Each scene shows the same named points in several views. A view is turned or mirrored, shifted and resized as a whole, has a little noise and may leave points out.

Scene 1
View 1
K399: +1.59  -0.13  -1.19  -0.25  -1.27  +1.46  +1.70  -1.80  -0.90  +3.49  -1.16  -1.23  +0.49  +0.67  -0.44  -1.04  +2.49  +0.34  -2.13  +2.51  +0.28  +1.10  -0.79
K79: +4.70  +1.06  +0.48  +1.12  -1.03  +1.76  +3.97  -0.10  -1.56  +3.55  -1.35  -1.62  +1.70  +2.19  -1.21  -4.03  +0.67  +0.44  -3.40  +1.06  -3.14  -2.06  +1.71
K598: +2.55  +1.90  -0.46  +1.73  -1.29  +1.12  +3.27  -1.91  -1.84  +3.58  -1.36  +0.66  +1.56  +1.56  -1.70  -3.04  +0.81  +0.84  -4.26  +0.85  -3.11  -0.77  +0.75
K851: +3.31  +1.53  -0.03  +2.35  -0.89  +1.15  +3.40  -1.23  -1.29  +3.68  -1.65  +0.48  +1.34  +2.33  -1.64  -3.73  +0.45  +0.81  -4.25  +0.13  -3.44  -1.55  +1.77
K812: +5.35  +1.58  +0.64  +2.84  -0.59  +0.69  +4.33  +0.03  -1.48  +3.44  -1.77  -0.71  +1.49  +3.12  -1.52  -4.96  +0.21  +0.65  -4.08  -0.18  -4.23  -2.21  +3.18
K659: +2.40  +5.40  -1.86  -0.27  -1.81  -2.62  +5.59  -3.35  -5.82  +3.07  +0.22  -2.57  +2.12  -2.14  -1.69  -2.42  +3.01  +0.99  -3.70  +4.72  -2.41  +3.75  -2.83
K525: -1.97  +1.91  -1.38  -0.70  -3.26  +4.32  +2.67  -4.16  -2.18  +4.56  +0.06  +0.92  +3.13  -0.73  -1.87  -0.52  +0.91  +1.27  -3.54  +3.62  -1.14  -0.62  -3.97
K533: +3.12  +2.34  -0.70  +0.49  -1.17  -0.17  +3.80  -1.63  -2.82  +3.29  -0.82  -1.75  +1.37  +0.49  -1.12  -2.73  +1.99  +0.71  -3.17  +2.56  -2.05  +0.75  -0.33
K701: +1.57  +0.20  -0.22  +2.13  -1.35  +3.25  +1.92  -1.93  +0.07  +3.96  -1.58  +1.71  +1.35  +2.68  -1.58  -2.52  +0.11  +1.14  -3.95  +0.04  -2.40  -2.45  +1.26
K215: +1.67  -0.43  +0.48  -0.95  -2.53  +5.87  +3.05  -0.80  -0.66  +4.44  -0.47  -1.70  +3.39  +1.57  -1.33  -2.22  +0.19  +0.63  -2.12  +2.88  -1.77  -3.72  -1.20
K66: +0.62  +4.65  -2.34  +3.89  -0.52  -3.25  +2.61  -4.91  -2.74  +3.07  -1.71  +3.96  -0.27  +0.43  -2.33  -2.40  +2.06  +1.46  -6.19  -0.14  -3.02  +3.41  +0.65
K46: +8.04  +2.04  -0.50  +2.21  +0.93  -5.19  +4.28  +0.57  -3.00  +2.08  -2.13  -3.45  -1.07  +1.82  -0.36  -4.68  +3.40  -0.11  -2.88  +0.84  -2.49  +3.20  +3.84
K964: +6.32  -0.55  -0.46  +2.45  +1.14  -2.72  +1.91  +0.36  -0.21  +2.42  -2.69  -1.85  -2.01  +2.90  +0.12  -3.41  +3.17  -0.29  -2.57  -0.33  -0.76  +2.03  +4.16
K798: +2.67  +7.19  -0.91  +2.97  -1.83  -2.21  +6.49  -3.73  -5.76  +3.25  -0.31  +0.94  +2.83  -0.28  -3.27  -4.49  +0.44  +1.91  -6.40  +1.70  -6.27  +0.78  -0.35
K697: +3.79  +1.00  -1.49  -0.25  -0.32  -1.84  +2.56  -1.36  -2.33  +2.83  -1.15  -3.11  -0.28  -0.05  -0.22  -1.89  +3.86  +0.09  -2.04  +3.23  +0.21  +3.45  -0.28
K188: +3.92  +0.99  -1.61  +1.77  +0.27  -2.80  +1.95  -1.58  -1.35  +2.68  -2.06  -0.85  -1.06  +1.11  -0.36  -2.32  +3.34  +0.14  -3.10  +1.03  -0.40  +3.20  +1.72
View 2
K659: -0.34  +0.17  +0.67  +0.45  +1.39  +1.64  -1.07  +0.88  -0.37  +3.13  +1.94  +1.08  +0.69  +0.42  -1.30  +1.00  -2.08  -2.90  +0.47  -0.98  +2.20  +1.06  -0.59
K66: -0.18  +0.02  -1.12  -1.17  +0.47  -0.43  +1.66  -0.95  +0.85  +2.74  +1.97  -0.75  -1.55  -1.30  +0.74  +1.59  -1.99  -2.95  -1.46  +0.08  -0.03  +0.04  -1.63
K525: -1.64  +1.83  -2.26  +0.01  +1.39  +2.17  -1.99  +0.42  -2.34  +3.45  +0.30  +0.12  -0.76  +0.15  -0.68  -0.86  -1.23  -0.33  -0.15  +0.63  -0.23  +0.24  -1.15
K598: -0.46  +0.45  -0.58  +1.18  -0.26  +0.83  -1.03  -0.75  -0.85  +2.65  -0.43  +0.19  -0.94  -1.38  -0.21  +1.67  -0.49  -1.07  -0.86  +0.29  +0.54  -0.31  -0.21
K79: -0.19  +0.37  +0.31  +1.99  -0.63  +0.94  -1.71  -0.59  -1.00  +2.42  -1.42  +0.92  -0.68  -1.48  -0.73  +2.13  +0.08  -0.83  -0.75  +0.00  +1.38  -0.44  +0.56
K399: -0.46  +1.69  -0.60  -1.12  +1.07  +0.66  -1.25  -0.17  -0.77  +2.75  -0.98  +1.22  -0.63  -0.77  -1.62  +0.29  -0.01  -1.30  -0.74  +0.27  +1.14  -0.86  -0.23
K701: -0.77  +0.97  -1.34  +0.94  -0.56  +0.59  -1.24  -1.09  -1.30  +2.68  -1.51  +0.08  -1.73  -1.81  -0.03  +1.31  +0.12  -0.14  -1.22  +0.79  -0.09  -1.00  -0.17
K46: +1.31  -0.51  +2.53  +0.46  -0.46  -0.56  +0.03  -0.75  +1.62  +1.92  -0.20  +1.78  +0.10  -1.62  -1.30  +3.41  -0.04  -3.46  -0.97  -1.12  +3.18  -0.58  +0.85
K215: -1.16  +1.73  -1.04  +1.52  +0.17  +2.02  -3.17  -0.10  -2.62  +2.93  -1.93  +0.91  -0.72  -0.76  -1.26  +0.27  +0.35  +0.55  -0.27  +0.61  +0.58  -0.61  +0.26
K851: -0.26  +0.25  -0.30  +1.61  -0.82  +0.59  -0.96  -0.99  -0.72  +2.46  -0.93  +0.35  -1.25  -1.77  -0.04  +2.16  -0.17  -0.97  -1.04  +0.25  +0.74  -0.53  +0.19
K188: +0.45  +0.85  +0.56  -1.30  +0.36  -0.46  +0.11  -0.69  +0.82  +2.35  -0.21  +1.19  -0.61  -1.40  -1.29  +1.70  -0.13  -2.60  -1.20  -0.29  +1.76  -0.94  -0.06
K798: -0.42  -1.24  -0.03  +2.63  -0.22  +1.40  -0.29  -0.20  -0.30  +2.90  +2.47  -0.52  -0.35  -0.57  +0.90  +2.61  -2.78  -2.55  -0.15  -0.66  +0.78  +1.49  -0.97
K812: +0.09  -0.28  +0.59  +2.59  -1.39  +0.46  -1.20  -1.18  -0.54  +2.29  -1.37  +0.58  -1.04  -2.17  -0.08  +3.03  +0.15  -0.93  -0.96  -0.03  +1.24  -0.50  +0.62
K964: +0.96  +0.59  +1.30  -0.63  -0.54  -1.04  -0.01  -1.33  +1.17  +1.92  -1.63  +1.66  -0.79  -2.22  -1.39  +2.63  +1.00  -2.38  -1.59  -0.26  +2.26  -1.60  +0.75
View 3
K812: +1.91  -1.05  -0.20  -1.33  +0.01  -0.98  -0.04  -1.48  -1.40  +2.15  -0.74  -0.78  +2.53  +1.02  -0.67  -0.87  -1.62  +1.59  +0.66  -2.34  +0.22  -1.99  -1.25
K46: +2.12  -1.32  -0.07  -2.01  +1.27  -0.65  -1.32  -0.17  -1.44  +2.14  +0.94  -0.25  +1.29  -1.50  +0.35  -1.29  -0.06  +0.44  -2.01  -0.65  +1.37  -1.02  +1.57
K66: +0.39  -1.45  -2.02  -1.64  +1.71  +1.14  +3.15  -0.58  +1.24  +1.21  +1.22  -1.85  -0.70  +0.36  +0.35  +0.01  -0.36  -0.67  -1.14  -5.90  -0.09  -0.67  +0.61
K399: +0.49  +0.42  -0.76  +0.02  -0.75  -0.99  +0.83  +0.39  +0.15  -0.50  +1.53  -0.88  -1.25  +1.44  -1.31  -0.04  +0.03  +0.55  -0.49  -1.57  -0.47  -1.22  -1.83
K701: +0.88  -0.22  -1.35  -0.54  -0.42  -1.10  +1.11  -0.51  -0.56  +0.38  -0.22  -0.82  +0.81  +1.91  -0.91  -0.04  -1.35  +1.62  +1.06  -2.92  -0.87  -1.68  -2.61
K798: +1.36  -1.82  +1.80  -1.46  -0.03  +0.80  +2.03  -3.25  +0.90  +3.57  +0.95  -3.00  +1.44  +1.21  -1.03  -1.03  -0.64  -1.75  -1.09  -5.37  +1.41  -2.27  +1.25
K598: +1.00  -0.56  -0.41  -0.69  -0.35  -0.57  +1.16  -1.17  -0.19  +1.23  +0.20  -1.23  +0.78  +1.54  -1.04  -0.32  -1.04  +0.78  +0.29  -3.28  -0.19  -1.70  -1.48
K215: +0.67  +0.73  +0.43  +0.77  -2.49  -1.87  +0.55  -1.01  -0.16  -0.04  +0.21  -1.02  +0.34  +3.26  -2.48  -0.15  -0.98  +1.37  +1.14  -1.50  -0.80  -2.30  -3.80
K525: -0.24  +0.75  +0.33  +0.93  -2.16  -0.57  +2.72  -1.24  +1.68  -0.43  +1.61  -2.24  -1.57  +3.64  -2.43  +0.31  -0.22  -0.32  +0.33  -3.81  -0.87  -2.03  -2.95
K533: +1.01  -0.21  +0.42  -0.41  -0.77  -0.77  +0.47  -0.91  +0.06  +1.01  +1.22  -1.26  +0.01  +1.24  -1.30  -0.61  -0.24  +0.03  -0.89  -2.07  +0.31  -1.71  -0.84
K188: +1.00  -0.55  -1.34  -1.32  +0.90  -0.46  +0.34  +0.57  -0.38  +0.46  +1.39  -0.49  -0.54  -0.43  +0.13  -0.34  -0.03  +0.48  -1.42  -1.83  +0.20  -0.65  +0.01
K964: +1.62  -0.72  -1.98  -1.76  +1.45  -1.01  -0.89  +0.87  -1.65  +0.78  +0.56  +0.34  +0.77  -1.12  +0.62  -0.62  -0.46  +1.70  -1.01  -0.73  +0.20  -0.63  -0.10
K697: +0.83  +0.01  -0.03  -0.51  -0.25  -0.77  -0.04  +0.49  +0.04  +0.20  +2.29  -0.69  -1.31  +0.11  -0.80  -0.50  +0.70  -0.06  -1.85  -0.83  +0.44  -0.92  -0.17
K659: +0.83  -0.42  +2.06  -0.35  -1.09  -0.14  +0.81  -1.54  +1.24  +1.59  +2.50  -2.08  -0.89  +1.06  -1.74  -0.91  +0.70  -1.79  -2.15  -2.31  +1.25  -1.66  +0.83
K79: +1.44  -0.46  +0.14  -0.73  -0.63  -1.25  -0.04  -1.21  -0.89  +1.37  -0.10  -0.75  +1.61  +1.41  -1.18  -0.76  -1.12  +1.28  +0.41  -1.73  +0.03  -1.91  -1.63
View 4
K399: +0.56  -3.38  -0.81  +3.13  +3.07  -0.23  +1.84  -0.52  -2.41  -1.02  +1.01  -0.13  -1.50  -0.03  +0.40  +0.70  +2.73  +1.23  +0.81  +0.89  +0.79  +2.31  -1.76
K533: +1.53  -1.43  -0.56  +3.03  +2.97  -1.01  +1.19  -0.41  -3.22  -1.74  -0.41  -0.18  -1.87  -0.14  -1.18  -0.76  +1.53  +0.47  +1.90  -0.99  +0.48  +0.92  -1.76
K525: -0.09  -1.58  +0.76  +2.72  +4.12  +2.47  +0.18  +1.16  -4.96  +0.63  +0.12  +0.05  -2.68  +0.65  -1.74  +0.78  +5.73  +3.02  +3.41  +1.45  +1.18  +2.93  -2.73
K659: +2.78  -1.80  +0.22  +3.50  +5.29  -1.37  +0.27  +0.95  -4.48  -1.39  -1.01  -0.81  -2.41  -0.49  -2.97  -3.16  +1.38  +1.68  +1.35  -3.31  -1.36  +0.45  -3.56
K46: +2.95  -1.69  -1.90  +3.46  +1.89  -5.18  +1.69  -1.38  -0.90  -3.58  -0.72  -0.41  -0.53  -0.56  +0.88  -2.25  -3.27  -2.11  +0.07  -3.43  -0.37  -0.45  -0.40
K697: +1.71  -4.00  -1.22  +3.49  +3.98  -2.06  +1.91  -0.56  -1.98  -1.70  +0.71  -0.93  -1.29  -0.68  +0.11  -0.97  +0.77  +0.72  -0.83  -1.27  -0.59  +1.32  -2.38
K812: +1.32  +1.26  -1.00  +2.56  -0.28  -2.17  +1.25  -1.35  -2.51  -3.11  -1.20  +1.06  -1.50  +0.40  -0.25  -0.06  -0.32  -1.94  +3.88  -0.34  +2.15  +0.14  +0.78
K701: -0.11  -0.03  -0.65  +2.31  +0.49  +0.03  +0.67  -0.28  -2.77  -1.19  -0.21  +1.01  -1.47  +1.19  +1.01  +1.65  +2.43  -0.18  +4.08  +1.80  +2.67  +2.41  +0.64
K188: +1.67  -3.27  -1.39  +3.29  +2.81  -3.04  +0.97  -0.10  -1.44  -1.59  +0.42  -0.43  -0.59  +0.57  +2.16  -0.58  -0.37  -0.18  +0.24  -1.41  +0.10  +2.08  -0.71
K798: +2.72  +2.14  +0.82  +2.77  +3.36  -2.15  -2.33  +2.29  -5.53  -1.22  -2.79  +0.38  -2.27  +1.38  -2.19  -3.53  +0.55  +0.21  +5.12  -3.86  +0.00  +0.72  -1.15
K964: +1.67  -2.63  -2.28  +3.09  +0.89  -4.22  +2.18  -1.45  -0.07  -2.97  +0.44  +0.00  -0.03  +0.07  +2.91  -0.07  -2.04  -1.97  -0.06  -1.07  +0.82  +1.17  +0.53
K598: +0.70  -0.14  -0.23  +2.67  +1.78  -0.66  -0.12  +0.56  -3.55  -1.06  -0.74  +0.71  -1.53  +1.18  +0.46  -0.02  +1.86  +0.12  +3.89  -0.06  +1.54  +2.11  -0.23
K851: +0.88  +0.36  -0.76  +2.55  +0.59  -1.41  +0.66  -0.49  -2.78  -1.92  -1.01  +0.77  -1.53  +0.87  +0.36  +0.34  +0.82  -0.76  +3.76  +0.13  +1.96  +1.27  +0.44
View 5
K215: -1.35  -2.36  +0.73  -0.69  +2.46  +2.06  -2.30  +2.27  -2.33  +2.31  -1.15  -1.18  -1.77  +1.26  -0.47  -0.79  +3.51  -1.30  +1.67  +1.79  -1.56  -2.65  +1.84
K399: -0.64  -1.02  +1.63  -1.70  +2.25  -1.51  -2.17  +0.53  -0.01  +2.45  -0.85  +0.83  -1.60  -0.23  -1.59  -0.08  +2.02  -0.76  +1.36  +0.48  +0.17  -1.63  +2.25
K188: -0.13  +0.81  +1.53  -2.09  +0.75  -2.79  -3.28  -0.77  +1.46  +1.38  -0.72  +1.71  -0.67  -1.25  -1.66  -0.50  +0.59  +1.00  +0.76  -0.50  +0.38  +0.27  +0.66
K812: -1.11  +0.66  +0.60  -0.36  -0.48  +1.64  -4.05  +0.81  -0.85  -0.03  -1.03  -0.83  +0.03  -0.17  +0.57  -1.71  +1.60  +1.73  +0.76  +0.68  -1.83  +0.64  -1.31
K598: -0.63  +0.15  +2.49  -1.04  +0.53  +0.37  -2.57  +0.75  -0.93  +1.09  -1.03  -0.89  -0.57  -0.42  +0.84  -0.83  +1.71  +0.48  +0.77  +0.39  -0.57  -0.74  +0.32
K659: -0.86  -1.17  +3.88  -3.67  +1.89  -0.62  -1.75  -0.95  -1.88  -0.21  +0.59  -0.85  -0.32  -2.69  -2.78  -0.16  +1.50  +1.37  +2.68  +0.51  +4.14  -1.18  -0.25
K66: +0.58  +2.18  +6.27  -2.30  -0.49  -3.01  -1.36  -1.05  +0.72  +1.45  -0.73  -0.35  +0.08  -2.70  +2.18  +0.06  -0.21  +0.99  -0.36  -1.61  +1.37  -0.10  +0.85
K79: -1.20  -0.31  +0.35  -0.74  +0.64  +1.31  -3.51  +0.92  -1.19  +0.54  -0.95  -0.58  -0.41  +0.06  -0.34  -1.30  +2.09  +1.01  +1.40  +1.03  -1.29  -0.16  -0.46
K525: -0.54  -2.06  +4.75  -2.05  +2.88  +0.24  -0.15  +1.46  -2.58  +2.89  -0.72  -1.70  -1.66  -0.30  +0.47  +0.21  +2.71  -1.92  +1.51  +0.77  +1.12  -3.58  +2.94
K798: -0.71  +0.80  +5.70  -2.47  -0.22  +1.31  -1.83  -0.71  -2.73  -1.19  +0.33  -3.03  +0.78  -2.91  +1.21  -1.00  +0.86  +2.57  +1.39  +0.02  +2.65  -0.23  -1.86
K46: -0.84  +1.35  -0.29  -1.89  -0.23  -1.69  -4.91  -1.62  +1.31  -0.96  -0.18  +1.84  +0.30  -1.84  -3.06  -1.44  +0.18  +3.14  +1.54  +0.09  +0.74  +2.08  -2.02
K533: -0.82  -0.56  +2.06  -2.10  +1.47  -0.13  -2.55  +0.13  -0.97  +0.85  -0.35  -0.21  -0.72  -1.06  -1.47  -0.64  +1.70  +0.75  +1.65  +0.72  +0.93  -0.79  +0.26
K697: -0.65  -1.07  +1.38  -2.92  +2.35  -2.54  -2.61  -0.68  +0.42  +1.41  -0.08  +1.67  -1.34  -1.37  -3.89  -0.08  +1.43  +0.22  +2.22  +0.37  +2.12  -0.82  +1.34
K964: -0.59  +1.34  -0.83  -1.15  -0.13  -2.36  -4.65  -0.56  +2.31  +0.96  -1.14  +2.61  -0.61  -0.46  -1.89  -1.21  +0.58  +1.55  +0.53  -0.34  -1.54  +1.55  -0.18
K851: -0.79  +0.45  +1.58  -0.67  +0.06  +0.82  -3.17  +0.91  -0.82  +0.92  -1.18  -0.87  -0.37  -0.20  +1.05  -1.09  +1.55  +0.69  +0.52  +0.38  -1.56  -0.26  -0.12
K701: -0.61  +0.05  +2.10  -0.21  +0.65  +0.73  -2.45  +1.65  -0.83  +2.25  -1.52  -0.80  -1.08  +0.59  +1.95  -0.85  +2.00  -0.53  +0.14  +0.40  -2.49  -1.13  +1.33

In a view up to two points have been moved. Name them for each view, in the order of its rows, or write none.
view 1 -> K659, K66
view 2 -> none
view 3 -> K701, K798
view 4 -> K598
view 5 -> K697
